Each row is a point on a landscape with many peaks, with its height.
From any point a climber steps to the highest of the 5 points nearest to it. It stops when none of these is higher. Distance is the straight distance between rows; heights are no part of it.
dez: [ -5 -32  21 -31  23   3 -34 -14  26  13  -9  32  52   5 -32  33   7  30
 -18 -12  20 -29  11  28  24 -15 -23  22 -46  -3 -11 -32  -5  12  -5  17
 -16  40]  h=6.47
ludi: [-23  18   4  34 -48   2 -11  17 -35  -7 -42 -29 -27  23  28  -9   6  -4
   8   5  20   5  -6 -14 -24  15  35  30  40  20   6   3  -6 -35  25   9
  10 -15]  h=2.96
Fone: [-33   5  10  44 -49   0 -22  26 -27  -9 -50 -32 -22   5  20   7   8 -17
  10   9  24   0  -4   0  -8  12  54  41  40  20  13  -3   2 -21  20  22
  -1   2]  h=2.29
zegi: [-26  13   6  40 -48  -3 -17  23 -33 -11 -47 -30 -26  13  24   0   5  -8
   7   4  24   3  -3  -9 -18  13  48  34  41  18  10   1  -3 -25  20  16
   7 -10]  h=2.93
Mol: [ 23   8 -10 -28  41 -10  13 -26  33  -4  17  10  15 -24 -27  14   8   1
 -18 -10 -18  10  13  15  16  -2 -29 -21 -19 -21  -6   1   3  41 -18 -14
  11   0]  h=5.98
ridig: [ 33   9 -26  -2  11  11  31 -19 -28  11  48  21 -29  -5  25 -23 -11 -18
   7  -8 -25  12 -28 -34 -10   3 -22 -40   0 -12  11  25   9  14   0 -12
   4 -19]  h=2.63
bap: [-57 -35  35   2  -1  -7 -38  50  13  -8 -34 -15  29  -1 -13  30  20  35
  -6  -7  24 -17  25  28   6   3  13  28 -32   0   7 -15  -1  -2   4  24
 -24  72]  h=3.57
Sotam: [-47 -35  39   4 -14 -12 -28  46   0 -17 -25 -10  26   3 -16  27   3  22
   4  -6  24 -14  19  18   5  -1  20  24 -17   2   8 -16   2 -12  -7  31
 -22  60]  h=5.18
vogo: [ -1   4   8 -34  40 -11  -8 -31  53   5  34  21  55 -15 -32  21  -6  28
 -13 -14 -12 -12  17  22  30 -16 -31  -4 -52  -8 -28 -24  -1  30 -26  29
  -2  10]  h=6.24
kuni: [ 34  10 -29 -11  10  -3  35 -27 -14   7  41  18 -13  -7  13 -17  -8 -16
  -7 -16 -20  12 -16 -35 -14   1 -26 -36  -8 -18  17  18   3  23  -2 -13
   1 -14]  h=2.15
pud: [  7   8 -28   5  -2  11  24 -11 -23   8  29  -1 -14  -9  18 -19 -12  -4
  11  12 -24   9   2 -18 -17  -4  -4 -24  -1 -12   2  13  11  -3   6 -22
  16 -12]  h=0.80
rigu: [ 20   4 -24   4   6  14  27 -16 -33  15  40  14 -33  -2  28 -24 -10 -13
  15   0 -28   8 -25 -28  -8   1 -11 -36   8  -5   8  24  16  10   1 -14
  14 -18]  h=3.58
Bize: [ -4 -33  20 -30  19   8 -40  -6  21   7 -12  30  61   9 -25  35  14  32
 -27 -10  24 -31  15  37  27 -16 -23  23 -48  -6 -10 -31  -5  10   2  23
 -15  51]  h=5.06
gipa: [ 42   7 -32 -20  13  -9  35 -38   0   0  36  22  -2  -4   7 -11  -5 -14
 -20 -21 -22   9  -9 -36 -16   1 -23 -35 -11 -23  17  18  -3  27 -12 -22
   1 -12]  h=3.41
zona: [  1 -12  11 -29  15  -4  -9  -8  28  -6  -7   6  16   1 -15  12  -1   7
  -1  14  19 -24  27  24   8 -12 -16  19 -14  11   4 -31 -13   6  -3  17
 -19   9]  h=4.83
naf: [ 49  10 -28  -8  12   4  34 -29 -15   7  50  25 -21   1  21 -19  -9 -22
  -5 -14 -24  12 -32 -33 -11   3 -27 -38  -6 -15  20  24   2  21  -6 -16
  -1 -22]  h=2.53
fifug: [ 17   8 -31  -3   3  12  29 -17 -31  10  37  10 -21  -7  21 -21 -10 -11
   7  -1 -24  11 -15 -29 -17   2 -16 -36  -1 -12  11  20  13   9   1 -15
  11 -14]  h=2.43
Roku: [ 38   8 -27 -29  30 -13  21 -35  26  -7  23  27   6 -15 -22  10   2  -2
 -28 -18 -29  -2   2  -5   7   1 -20 -25 -17 -34  -1  12   0  40 -20 -27
  18  -8]  h=4.86
vedid: [ 22  20 -26  11   0   2  28 -20 -22  13  34  12 -64  18  36 -37 -12 -20
  20  10 -21  11 -46 -41  -9  -7  25 -34  39  18  -3  47  20   4 -28 -17
  21 -44]  h=5.50
Gup: [ 44  30 -33  -6   6   4  37 -22 -18  11  41  24 -58   5  26 -49 -18 -14
  20  14 -14  20 -66 -44 -14   4   0 -40  32  10 -10  48  -2  13 -30 -22
  13 -67]  h=6.50
Zopam: [  5   3  -4   3  13  10  -3   0  17 -10  -6  -1  -1  -8 -14   0 -15 -10
   1  20 -14  -8  16  14 -16   6  -9  11  -4   5  -3 -11 -11   6  11  -9
  -1  -1]  h=3.69
bikas: [ 18  12 -23  16   2  14  23 -18 -23  18  35  10 -54  10  36 -31  -8 -13
  19   9 -28   7 -39 -32   2  -6  14 -35  26   6   3  37  24   5 -11 -22
  17 -27]  h=5.30
fod: [  2   1  11 -34  39 -13  -1 -28  42   7  26  11  46 -20 -32  16   2  22
  -5 -11   1   0  20  22  27 -16 -33  -1 -36  -4 -23 -23  -3  27 -22  18
  -3   9]  h=5.92
vesu: [ 16   9 -20 -23  27  -1  14 -25  25  -3  14   7   4 -22 -24  12   0  -6
 -17 -15 -22  13  11  -7  -8   2 -19 -18 -11 -15   3   7   4  37  -8 -18
   4   0]  h=5.59
neka: [  4  -3   1 -33  27   3   1 -18  32   1   1  -2  14  -9 -21  13   1   4
   0   6  12  -5  27  21   5 -10 -25  10 -11   7  -7 -27  -6  21  -5   5
 -12   5]  h=7.50
piz: [ 10   9 -22  24  -4  17  18 -10 -16  22  29  -8 -42  18  33 -31   0 -18
  17  10 -27  12 -27 -25   3 -10  21 -29  23   2   3  32  22 -12  -1 -28
  18 -23]  h=5.19
sas: [  5   8 -31   0   0  11  27 -14 -21   5  26   2 -15 -11  12 -19 -15  -4
   6   5 -22  10   6 -23 -24  -1 -11 -23  -3 -14   4  13   9   4   4 -19
  14 -10]  h=1.01
Zuna: [ 30  10 -14 -55  37 -11  19 -40  31 -13  38  32  31 -22 -25   7  -2  16
 -40  -7 -27 -24  13  31  16  -7 -60 -34 -45 -26 -31  -1   9  49 -28  14
  14  -5]  h=4.52
voku: [  2   7 -26  12  -5  10  21  -5 -15  11  16  -7  -7  -2  13 -21 -14  -3
  15  15 -22   6   5 -15 -17   0   2 -14   1  -9  -1   8   5 -15   8 -27
  18 -14]  h=0.78
fegov: [  3   9 -27   3   1   7  18  -9  -5   1  13   1  -6 -13   0 -11 -20  -6
   7  10 -21   5  14 -14 -28   3  -8 -10  -5  -7  -4   2   2   4   5 -21
  10  -8]  h=1.33
Dusi: [ -2   7  -4  28 -25  19   8   8 -12  23  -5 -29 -35  25  28 -29   5 -19
  12   0 -11  29 -21 -30  -4  -3  15 -15  29  11   2  24  12 -37  19 -32
   0 -27]  h=3.92
Defo: [ -7   1  15  22 -17   6 -10  18 -17  -1 -37 -14   0  -7   6   0  -6  -5
  10  -1  19   6 -10  -8  -9  12  23  23  42   8  -4  -2  -8 -26  13 -11
   4 -11]  h=6.53
Puf: [ -4   9  -1  22 -32  20   3   7 -23  12 -17 -28 -32  26  30 -29   7 -12
   6  -2   6  27 -17 -26 -13   6   7   2  35  15  -1  19  -1 -46  25 -26
   2 -27]  h=3.98
nok: [-10  12  -1  33 -48  28  -1  24 -33  10 -22 -22 -56  44  33 -26   6 -14
   9   2  -1  28 -16 -26 -20   7   7   1  34  29  -1  18   4 -48  28 -14
   6 -29]  h=4.47
devi: [-40  12   7  70 -60  -7 -13  41 -37  -9 -52 -44 -26  16  22   0  16 -10
  18  13  25  11  -5 -10 -18  19  61  33  25  30   6  -2   0 -37  22  26
   1  -6]  h=1.75
Venit: [  2   2  14  23  -5   4  -8  20  -9  -8 -28  -7   6 -11  -5   0 -10  -5
  15   3   6   3 -10   2  -5  11  18  17  27   4  -6  -5 -11 -25  12 -13
  -1 -14]  h=5.28
gif: [  3  -2   5 -13  18   5  -4  -3  25 -12  -5  -5   8  -3 -11   6  -6  -8
   0  21   2 -15  22  25  -3   1 -20  13  -8   9   5 -22 -13  11   6   4
 -15   3]  h=4.84
vome: [  5  -1  18  21   2   0 -10  22   0 -13 -20  -5  11 -13  -8  -2  -9 -10
  13  12  -1  -2  -2  16  -7  16   6  15  12   3  -2 -10 -17 -18   9  -5
  -4  -8]  h=5.25
numel: [-25 -14  21  24 -26   4 -21  23 -29 -11 -39 -28  -9  -3   5  14  -1 -15
  11   8  29  -2  -1  18   9   5  37  37  40   8  12 -12   8 -13  15  21
  -1  12]  h=3.20
Lagut: [  2   9 -10  19  -3   3   4   9   1   0  -4  -5   3  -8  -2 -15 -14  -6
  12  14 -16   3   7  -3 -16   6  10   5   7  -6  -8   2 -12 -22   9 -26
   9 -15]  h=3.01
Tig: [  2   7 -19  15  -5  11  15  -6 -17  18  20 -14 -18   7  26 -26  -6  -9
  15  12 -21  12  -9 -16  -4  -9  14 -21  11 -10   3  17  13 -22   6 -30
  15 -20]  h=2.87
nos: [-43 -31  28  17 -32  -9 -20  40 -25  -7 -27 -39   6   2  -2  13  -3  -7
  10  12  39  -5  22  24  20 -10  33  35  21   6  17 -21  10 -24   5  30
  -7  40]  h=6.95
Lavit: [-16 -19  25 -15  -4 -20 -21  24  20 -14 -16  16  23   4 -13  18   9  13
  -3   0  21 -25  17  19   5  -3  10  20 -24   0  16 -22 -17  -5  -4  31
 -30  32]  h=6.27
fodu: [-51 -26  28  -2   4 -10 -44  36  19  -4 -38 -17  50 -17  -6  39  37  52
 -21  -6  37 -19  33  48  21  -6  -3  27 -48 -13   2 -24 -11   7  21  30
 -22  77]  h=2.50
dazi: [-23 -26  19 -12   4  -9 -48  18  17   0 -29  12  56  -4 -14  34  28  42
 -32  -7  32 -26  29  48  29  -8  -5  23 -49 -20   6 -21 -12  14  17  30
 -13  67]  h=5.12
dusa: [  1   9 -12  19 -14   3  13   3  -7  11   0 -15   3   0  11 -23 -10  -3
  12  12  -7  13  -2 -12  -9   2  12  -5  13  -5  -4   5  -6 -30  13 -31
  11 -21]  h=1.71
Tibi: [-35  15   8  71 -57  -6  -7  46 -55  -9 -45 -46 -32  31  28  -8  23  -8
  29   9  24  24 -11 -14 -17  21  55  25  24  31   6  -2  -8 -50  24  19
  14 -21]  h=0.57
peb: [ -5 -24  19 -27  36   7 -25 -24  38  14   6  28  62  -3 -40  30   2  31
 -14 -16   6 -22   8  26  24 -16 -29  12 -50  -2 -22 -32  -7  14 -16  23
 -16  30]  h=2.73
napat: [ 38   7 -35 -22  26 -16  29 -36  16  -1  27  24   3  -9  -8   5  -1  -7
 -26 -23 -23   4  -3 -24  -6  -2 -20 -29 -15 -26   7  17  -2  29 -18 -26
  10  -9]  h=4.67
megu: [ 16  14 -25  17   0   9  21 -13 -17  20  34   6 -57  20  33 -33  -6 -17
  18   9 -28  13 -35 -36  -3  -8  25 -32  30  14   2  42  23  -1 -14 -20
  20 -31]  h=5.29
tapid: [  5   9   3  24  -8   1  -3  13  -3  -1 -15  -8   8 -12  -1 -11 -11  -5
  14   8  -2   4  -5  -3 -13   9  12  10  20  -4  -6   0 -13 -27  11 -25
   5 -16]  h=4.08
Tef: [ 21  13  -9 -61  37 -14  15 -46  43 -13  41  34  39 -24 -23   9  -7  22
 -44 -11 -23 -26  16  29  16  -5 -64 -27 -47 -21 -33  -6  10  55 -29  26
  10  -1]  h=4.80
sali: [-13 -16  33   2  -2 -17 -10  31  -2 -24 -14  -5  22  -4  -8  12  -1  -2
  10   2  20 -12   6  21   4   6   8  14  -3   3  14 -21 -13 -17   0  31
 -25  15]  h=5.74
Tiron: [ 37   9 -13 -71  40 -11  24 -50  43  -7  38  34  40 -24 -26   2  -4  19
 -50 -11 -28 -34   6  25  11  -6 -76 -32 -50 -26 -39   2  11  58 -25  19
   0  -4]  h=2.94
tiv: [  9  16 -12  37 -22  11  14  -2  -9  27  12 -18 -57  29  22 -36   5 -27
  19   4 -19  31 -28 -41  -9  -9  28 -21  33  27  -1  43  21 -28   3 -19
   5 -30]  h=6.57
salu: [ -5 -10  22 -11   1 -15 -12  14  18 -17  -9   9  22   2  -7  11   3   0
   3   8  19 -23  18  27   6  -2  -3  15 -15   6  16 -25 -17  -5   2  25
 -28  13]  h=6.04
lud: [-35 -28  38  13 -20 -10 -20  33 -28 -19 -25 -25  11  -2  -4  17  -6  -7
  11   3  33  -5   7  23  13   1  22  27  19   8  13 -21   9 -18   2  28
 -10  29]  h=5.27
Barev: [  4   8  -6  32 -27  20  10   7 -12  25   1 -23 -45  30  22 -34   8 -24
  12   0 -14  34 -25 -33 -10  -6  16 -14  33  24   0  31  13 -36  14 -28
  -4 -28]  h=4.81
batog: [ -2 -11  24  -5   3 -11 -10  18  14 -22 -12   1  19   3  -5   4  -3  -4
   3  14  13 -17  13  25   2   4  -2  18  -9   6  15 -22 -17  -6   2  24
 -23   4]  h=5.91
gol: [ 41   2 -28 -36  38  -9  22 -41  24  -9  25  37  12 -11 -27  13  -2   6
 -35  -8 -33 -14   0   6  15  -2 -38 -33 -27 -37 -14  11   2  42 -31 -27
  22 -11]  h=3.66
gogid: [-11  16   6  30 -47  22  -4  21 -37   5 -27 -24 -46  38  35 -20   4 -10
   8   1   5  24 -12 -22 -20  12  11   7  35  23   1  12  -2 -45  29 -12
   7 -25]  h=3.51
kap: [-18  22   4  46 -53  14 -11  31 -46  -3 -30 -26 -50  45  37 -19  10  -9
  13   8  10  22  -9 -18 -17  16  23  12  32  23   7  11  -5 -48  30   2
  16 -26]  h=1.84
Mef: [ 41   4 -21 -49  41  -3  24 -41  22 -10  30  40  16 -16 -31  11  -1   8
 -37  -5 -38 -25   2  22  15  -3 -57 -38 -39 -33 -29   5   5  52 -27  -8
  16 -15]  h=2.32
fak: [ -2  -8  30  20  -4   1 -14  27 -10 -19 -26  -7   9 -14  -5  11  -9 -11
  15   5  16  -2  -9  13   2  16  14  20  28   6   4 -11  -9 -16  10   3
  -6  -5]  h=5.15
lero: [ 25  10  -9 -48  38 -16  13 -37  35 -14  39  30  32 -20 -24   9  -1  15
 -35  -6 -26 -17  17  31  23  -9 -53 -28 -44 -24 -28  -6   5  48 -28  12
  19  -4]  h=5.52
peg: [  5  11  -6  29 -22  20  10   4 -11  26   8 -23 -39  27  25 -31   7 -21
  13   1 -15  32 -22 -30  -2  -4  19 -19  28  13   4  29  13 -35  15 -34
   2 -24]  h=4.41
Bukan: [-20  15   4  28 -42   4 -12  18 -31  -8 -44 -26 -21  16  22  -3   0  -4
   6   0  23   6  -4 -15 -19  12  36  30  44  16   6   1  -7 -28  19   4
   7 -12]  h=3.68
duf: [ 24   9  -7 -39  40 -17  13 -30  33 -12  33  21  28 -21 -25  13   7  11
 -27  -6 -24  -7  17  28  26  -5 -41 -29 -32 -27 -20  -3   1  42 -25   4
  19  -3]  h=5.87
dake: [-33 -27  28  -8  -7 -16 -32  38  19 -10 -25  10  28   0 -13  27  18  26
  -9 -11  23 -23  18  25   9   1  12  21 -34  -5  17 -15 -11   1   2  30
 -31  52]  h=6.25
nazuf: [-12 -22  19 -24   0 -16 -27  15  30  -6 -16  25  28   6 -17  23  10  24
 -10  -2  20 -29  17  27  15  -9   4  24 -29  -2  13 -24 -16   3  -2  25
 -27  36]  h=6.35
Gur: [  3   9  -8  21 -16  14  15   1 -14  20   3 -26 -17  18  26 -28   5 -10
  14   5 -12  23 -13 -21  -1  -6  16 -11  20  -3   3  21   4 -36  16 -35
   9 -26]  h=2.26
Vizav: [ 31  20 -26   3   6   6  31 -19 -23  13  37  23 -60   8  31 -37 -13 -12
  18   8 -19   8 -56 -42  -9   0   8 -38  33  14  -3  43  14  13 -26 -18
  18 -45]  h=5.90
Rino: [-20 -21  39  13 -10  -9 -14  34 -22 -23 -22 -16  14  -6  -3  14  -5  -6
  12   3  31  -4   3  20   9   6  10  17  17   9  13 -20   3 -17   3  24
 -14  18]  h=5.03
Lasa: [-28  19   3  51 -54  -4 -13  30 -41 -11 -45 -32 -29  24  29  -5  10  -7
  12   7  22   9  -4 -14 -22  17  48  29  32  22   6   2  -7 -37  24  19
  12 -16]  h=1.86
Pef: [ 11   6 -26  10   2  17  23 -13 -27  17  33   4 -36   2  33 -26  -7 -10
  17   7 -27   7 -21 -24  -2  -3   5 -33  14  -4   7  24  19   0   0 -21
  18 -20]  h=4.49
keba: [ -9 -31  18 -29  12   1 -43   1  21   6 -16  32  48   6 -24  35  13  31
 -26  -7  23 -30  20  36  27 -17 -12  25 -43  -7   0 -30  -8  10   2  20
 -15  48]  h=6.46
Lon: [ 16   9 -10 -25  39  -2  11 -24  31   0  13   4   7 -23 -26  16  10  -5
 -12  -9 -15  13  13   9   6   0 -25 -14 -10 -16  -4   0   1  40  -9 -15
   6   1]  h=5.78
Lifat: [-37 -30  27  -9  -3 -11 -42  40  19  -7 -30   1  38  -3 -14  36  32  38
 -15 -12  24 -22  22  36  20  -1   6  18 -38  -9  12 -15  -8   7  10  28
 -27  69]  h=4.91
Sezag: [-39 -18  22  33 -37   0 -22  35 -27  -5 -39 -44 -11   0   9  15   6 -20
  10  14  32  -5   7  22  17   0  48  37  35  12  18 -14  10 -17  16  27
  -6  23]  h=3.67
rab: [-17  21   2  29 -47   8  -9  18 -35  -6 -40 -29 -29  24  30  -9   6  -4
   4   1  21  11  -4 -15 -23  14  25  22  41  17   2   5  -7 -35  26   0
  11 -21]  h=2.85
Bos: [  7   7   3 -34  42 -10   7 -28  39   4  20   4  32 -22 -30  16  10   9
  -6  -5   0   7  18  24  23 -11 -31  -6 -24  -3 -16 -19   0  27 -15   4
   1  -1]  h=5.82
tup: [-55 -38  39   8 -16 -12 -29  52  -6 -12 -29 -21  22   4 -17  26  -1  20
   3  -4  27 -15  24  19   3  -1  24  31 -16   4   6 -19   4 -17  -5  28
 -16  67]  h=5.39
Timu: [ 26  30 -27  -1   5   0  37 -25 -24   8  32  14 -65  16  32 -43 -13 -18
  17  13 -14  14 -57 -46 -13  -4  14 -39  42  18  -7  50   8   9 -31 -16
  19 -59]  h=5.34
Dar: [ -4  12   1  19 -22   9   5   7 -13  12 -20 -22  -6   8  17 -20  -1  -3
  13   0   7  20  -9 -20  -9   2  14   5  31   2  -3   9  -7 -41  20 -32
   5 -26]  h=2.81
Gesiz: [-23 -28  22 -16  -1 -10 -43  24  21   1 -24  16  42  -2 -15  33  27  37
 -25  -7  26 -26  23  40  26  -9   1  23 -44 -17  10 -20 -12  13  14  28
 -21  66]  h=5.88
Resa: [ 30  14 -23   5   8   8  27 -17 -23  16  39  26 -55   1  31 -35 -11 -12
  17   1 -25   6 -48 -38  -4   2   4 -38  25   8  -3  38  13  14 -17 -17
  15 -34]  h=5.85
Basi: [  5   6   2  22   3   4  -5  12   7  -6  -9  -2  10 -10  -5  -6 -14  -8
  11  15 -11  -3   4   7 -13  13   5  10   6  -2  -3  -6 -14 -14   9 -18
   5 -14]  h=4.43
kip: [  8   5  -5 -28  33   6   8 -24  30   0   9  -4   8 -20 -27  15   6  -2
  -8  -3  -5  12  19  10   1  -1 -28  -7 -11  -4  -6  -9  -1  38  -5  -8
  -2   4]  h=5.20
furom: [ -1   6   7  23 -14   1  -2  14  -8  -1 -23 -10   7  -7   2 -10  -8  -3
  12   1   6   9  -8  -6 -10  13  18  19  26   2  -5   2 -11 -29  14 -21
   5 -18]  h=4.87
gal: [  1  -7   8 -38  36  -4  -1 -26  36   9  14   4  35 -12 -30  18   4  16
  -2  -2  14  -1  23  17  19 -12 -30   7 -23   4 -15 -27  -6  20 -18  10
  -9  10]  h=3.22
Zomu: [  3   8 -15 -12  18  12   9 -12  16  -2   3   2  -7 -17 -20   2 -13  -6
   0   7 -19   3  20  -3 -24   2 -14  -4  -6  -2  -3  -1   0  22   5 -13
   3   1]  h=3.30
mopa: [ 48   3 -36 -33  28 -14  30 -46  21  -5  31  37   5  -4 -10   9  -7  -3
 -26 -18 -28 -11  -7 -21   5  -3 -23 -31 -16 -32   3  15  -4  32 -26 -36
  14 -15]  h=3.76
Nibu: [-20 -20  30  19 -16   3 -18  28 -27 -15 -33 -20  -1  -7  -2  16  -3 -12
  10   5  32  -4   0  17  13   7  25  27  38   6   9 -17   7 -14   8  20
  -4  14]  h=3.87
Gib: [  3 -11   7 -38  20  -2  -8 -14  33   2  -3   8  23  -2 -22  15   1   8
  -1   8  21 -17  23  21  11 -13 -20  19 -16  11  -5 -31 -11  10  -9  14
 -18  10]  h=3.46
pova: [  4  10 -14   7   7  10   7   0   8  -3   3  -2  -3 -11 -10  -7 -19  -8
   6  20 -20  -1  14  -2 -22   7  -3   2  -4  -1  -6  -2  -8   0   7 -20
   5  -5]  h=2.64
tiri: [-44 -30  35  -3  -6 -16 -30  48   8 -13 -26   0  25   1 -16  28  11  26
   2 -10  23 -19  19  20   5   0  17  20 -24   1  10 -16  -1  -5  -4  29
 -28  57]  h=5.21
bef: [ -1   9  -1  31 -36  24   7  14 -23  20  -9 -23 -48  35  28 -30   5 -18
  10   1  -5  32 -19 -29 -11   2  10  -4  34  26   1  25   6 -44  22 -24
  -1 -25]  h=6.99
vuk: [-29  23   5  58 -56  -4 -10  38 -53 -10 -37 -39 -38  37  32 -10  16  -6
  18  10  18  19  -9 -14 -20  20  44  20  27  23   8   4  -8 -46  29  18
  17 -22]  h=0.24
mokoz: [-35   9   6  57 -51  -5 -18  30 -29  -9 -48 -39 -23   9  17   2  11 -15
  13  11  22   2  -4  -5 -14  16  59  40  31  23   9  -4   0 -28  25  25
  -1  -1]  h=2.21
mori: [-25 -27  25 -13  -5 -15 -36  30  25  -5 -23  19  33   7 -14  29  21  28
 -14  -8  24 -27  20  26  17  -6   7  23 -36  -8  16 -18 -11   7   5  28
 -27  51]  h=7.00
dure: [ -6 -24  16 -31   5  -8 -29   3  30   5 -12  29  36  10 -20  27   9  24
 -12  -4  22 -27  22  25  19 -13  -5  29 -34   1   2 -29 -10   6  -1  22
 -19  36]  h=5.83
bigat: [-31 -27  39   0 -11 -18 -17  37  -3 -22 -16  -7  23  -3 -11  18   0   7
  10  -3  27 -13  12  18   3   4  13  16  -8   4  11 -20  -3 -15  -6  33
 -27  37]  h=5.64
nis: [ 10  10  -2 -44  38 -20   5 -34  47  -5  41  25  44 -22 -23  12  -4  22
 -23  -9 -19 -12  22  27  24 -14 -43 -17 -47 -15 -28 -13  -2  36 -30  23
  11   5]  h=6.32
Lagol: [  3  -9  27  13   2  -4 -12  25   0 -22 -17  -4  13  -5  -8   6  -1 -10
   9  11   7 -10   1  24   2  11  -1  11   6   4   9 -17 -13 -14   5  14
 -14  -1]  h=5.67
gegil: [  2   9 -30  -6   3   9  23 -14  -5   2  17   3  -5 -14  -5  -9 -17  -5
   2   0 -22   7  15 -22 -32   1 -11 -15  -6 -10  -1   6   3  13   0 -20
   8  -4]  h=2.51
famo: [ 12   9 -31  -9   7   2  29 -20 -13   3  27   8  -9 -12   4 -11 -13  -5
  -1  -9 -20  11   3 -31 -26   2 -19 -28  -7 -13   8  15   6  14   0 -15
   5  -5]  h=2.55
Timo: [ 18   8  -3 -32  42 -11   9 -27  36  -1  24   6  28 -23 -28  17   7   8
 -16  -9  -8   7  17  23  26  -7 -34 -20 -25 -17 -14  -9   2  40 -17  -1
  11   0]  h=6.21
vugaf: [ -1 -20  13 -31  31   4 -19 -19  36  15   9  23  47  -4 -38  24   3  25
  -8 -11  14 -13  16  20  24 -17 -26  17 -36   4 -19 -32  -4  14 -17  16
 -16  20]  h=2.27
nuget: [ -6   9   3  17 -28  10  -1   9 -22   1 -31 -23 -11  13  21 -20   4   1
   8  -5  14  20 -12 -22 -17   9  13  13  38   9  -3   8  -4 -42  21 -23
   5 -24]  h=3.80
zim: [ 12   7 -26 -17  16   2  21 -22   8   4  14   7  -3 -20 -16   2  -9  -7
  -9 -12 -23  14  12 -23 -24   4 -17 -17  -9 -14   1  10   5  27  -6 -20
   3  -2]  h=4.76
Koz: [ 38  20 -28   1   9   8  29 -18 -22  16  42  31 -55   0  29 -37 -15 -13
  18   2 -23  11 -58 -38  -9   5   0 -38  27   9  -2  42   6  17 -23 -16
  14 -45]  h=6.60
nezaz: [-17 -14  28  26 -19   6 -21  22 -27 -12 -36 -20  -5  -6   3  13  -3 -13
  10   3  25   0  -5  14   5   7  33  34  38  10   7 -13   6 -13  10  12
   2   6]  h=3.85
bepi: [  9   9 -17  31 -12  10  16  -5 -11  25  22 -14 -49  24  28 -35   3 -25
  14   7 -24  23 -27 -31  -3  -9  26 -26  29  15   2  37  22 -21   1 -26
  11 -26]  h=5.75
sodoz: [-32  -9  17  39 -41   2 -24  30 -21  -9 -44 -38 -17   2  11  13   6 -22
  10  12  27  -5   1  15   6   5  49  38  38  18  17  -9   7 -18  18  25
  -3  14]  h=2.75
pegam: [ 17  10 -24 -22  22  -4  18 -29  19   0  15  11   3 -18 -22   8   1  -6
 -19 -21 -22  13   8 -13  -8   3 -20 -21 -11 -23   3  11   2  37 -11 -23
   4  -2]  h=5.40
bot: [ -4  -9  13 -30  41  -3 -19 -27  46  11  26  23  59  -9 -39  26  -2  28
 -10 -18  -6 -14  11  20  28 -16 -30   6 -54  -3 -25 -27  -6  22 -20  25
 -11  18]  h=5.22
mep: [ -2 -24  13 -36  24   1 -21 -15  33  14  -3  26  40   4 -31  26   1  25
  -5  -5  20 -24  19  22  21 -18 -21  25 -32   8 -11 -33  -8   9 -12  18
 -16  25]  h=3.17
Kened: [ 54   8 -34 -23  19 -12  36 -47   5  -1  46  25  -2   2   9  -9  -7 -14
 -19 -19 -25  -1 -17 -32  -7  -3 -26 -32 -15 -26  17  15  -1  22 -18 -27
   3 -18]  h=3.15
Geruk: [  8   9   4 -33  41 -19   4 -30  45   2  32  13  42 -22 -31  17   1  18
 -12 -11  -7   0  23  24  27 -14 -35  -8 -40 -11 -23 -19   2  31 -26  15
   5   5]  h=6.66
Rotib: [-43 -33  37   8 -20 -12 -20  40 -21 -13 -23 -24  15   2  -9  16  -6   4
  10   4  34  -7  21  18  10  -5  23  28   5   6  12 -22   8 -19  -4  31
 -14  46]  h=7.13
kunu: [ 56  18 -30   2  15   8  31 -26 -17  16  54  36 -37  -3  22 -32 -17 -22
   6  -2 -26  10 -56 -36  -8  10 -19 -39  10  -2   5  36   1  25 -12 -14
   2 -37]  h=4.61
goru: [  5   1  -4 -21  25  13   4 -14  24  -4   1  -6   3 -14 -19   9  -4  -6
  -2  12  -6   2  24  13  -8   2 -25   4  -9   3  -1 -14  -2  25   2  -7
  -3  -1]  h=3.90
Nuf: [ -9  10   7  20 -29   5  -6  12 -22  -4 -34 -18  -4   5  15  -7  -4  -1
  12  -6  20  11 -12 -14 -14  13  24  22  42   9  -3   5  -7 -32  19 -16
   6 -19]  h=5.14

Call two points neighbours if one is among the 5 nearest of the other. Go from one point of each pair to the other, from neighbour to neighbour, staying as high as possible. Name the lowest point that can't be avoided.
bef and neka => nuget
mori and Rotib => bigat
Rotib and Defo => vome
tiv and Koz => megu

Where does a climber stop that starts at each point below?
fifug => Koz
mopa => Geruk
napat => Geruk
pova => mori
Tibi => Defo
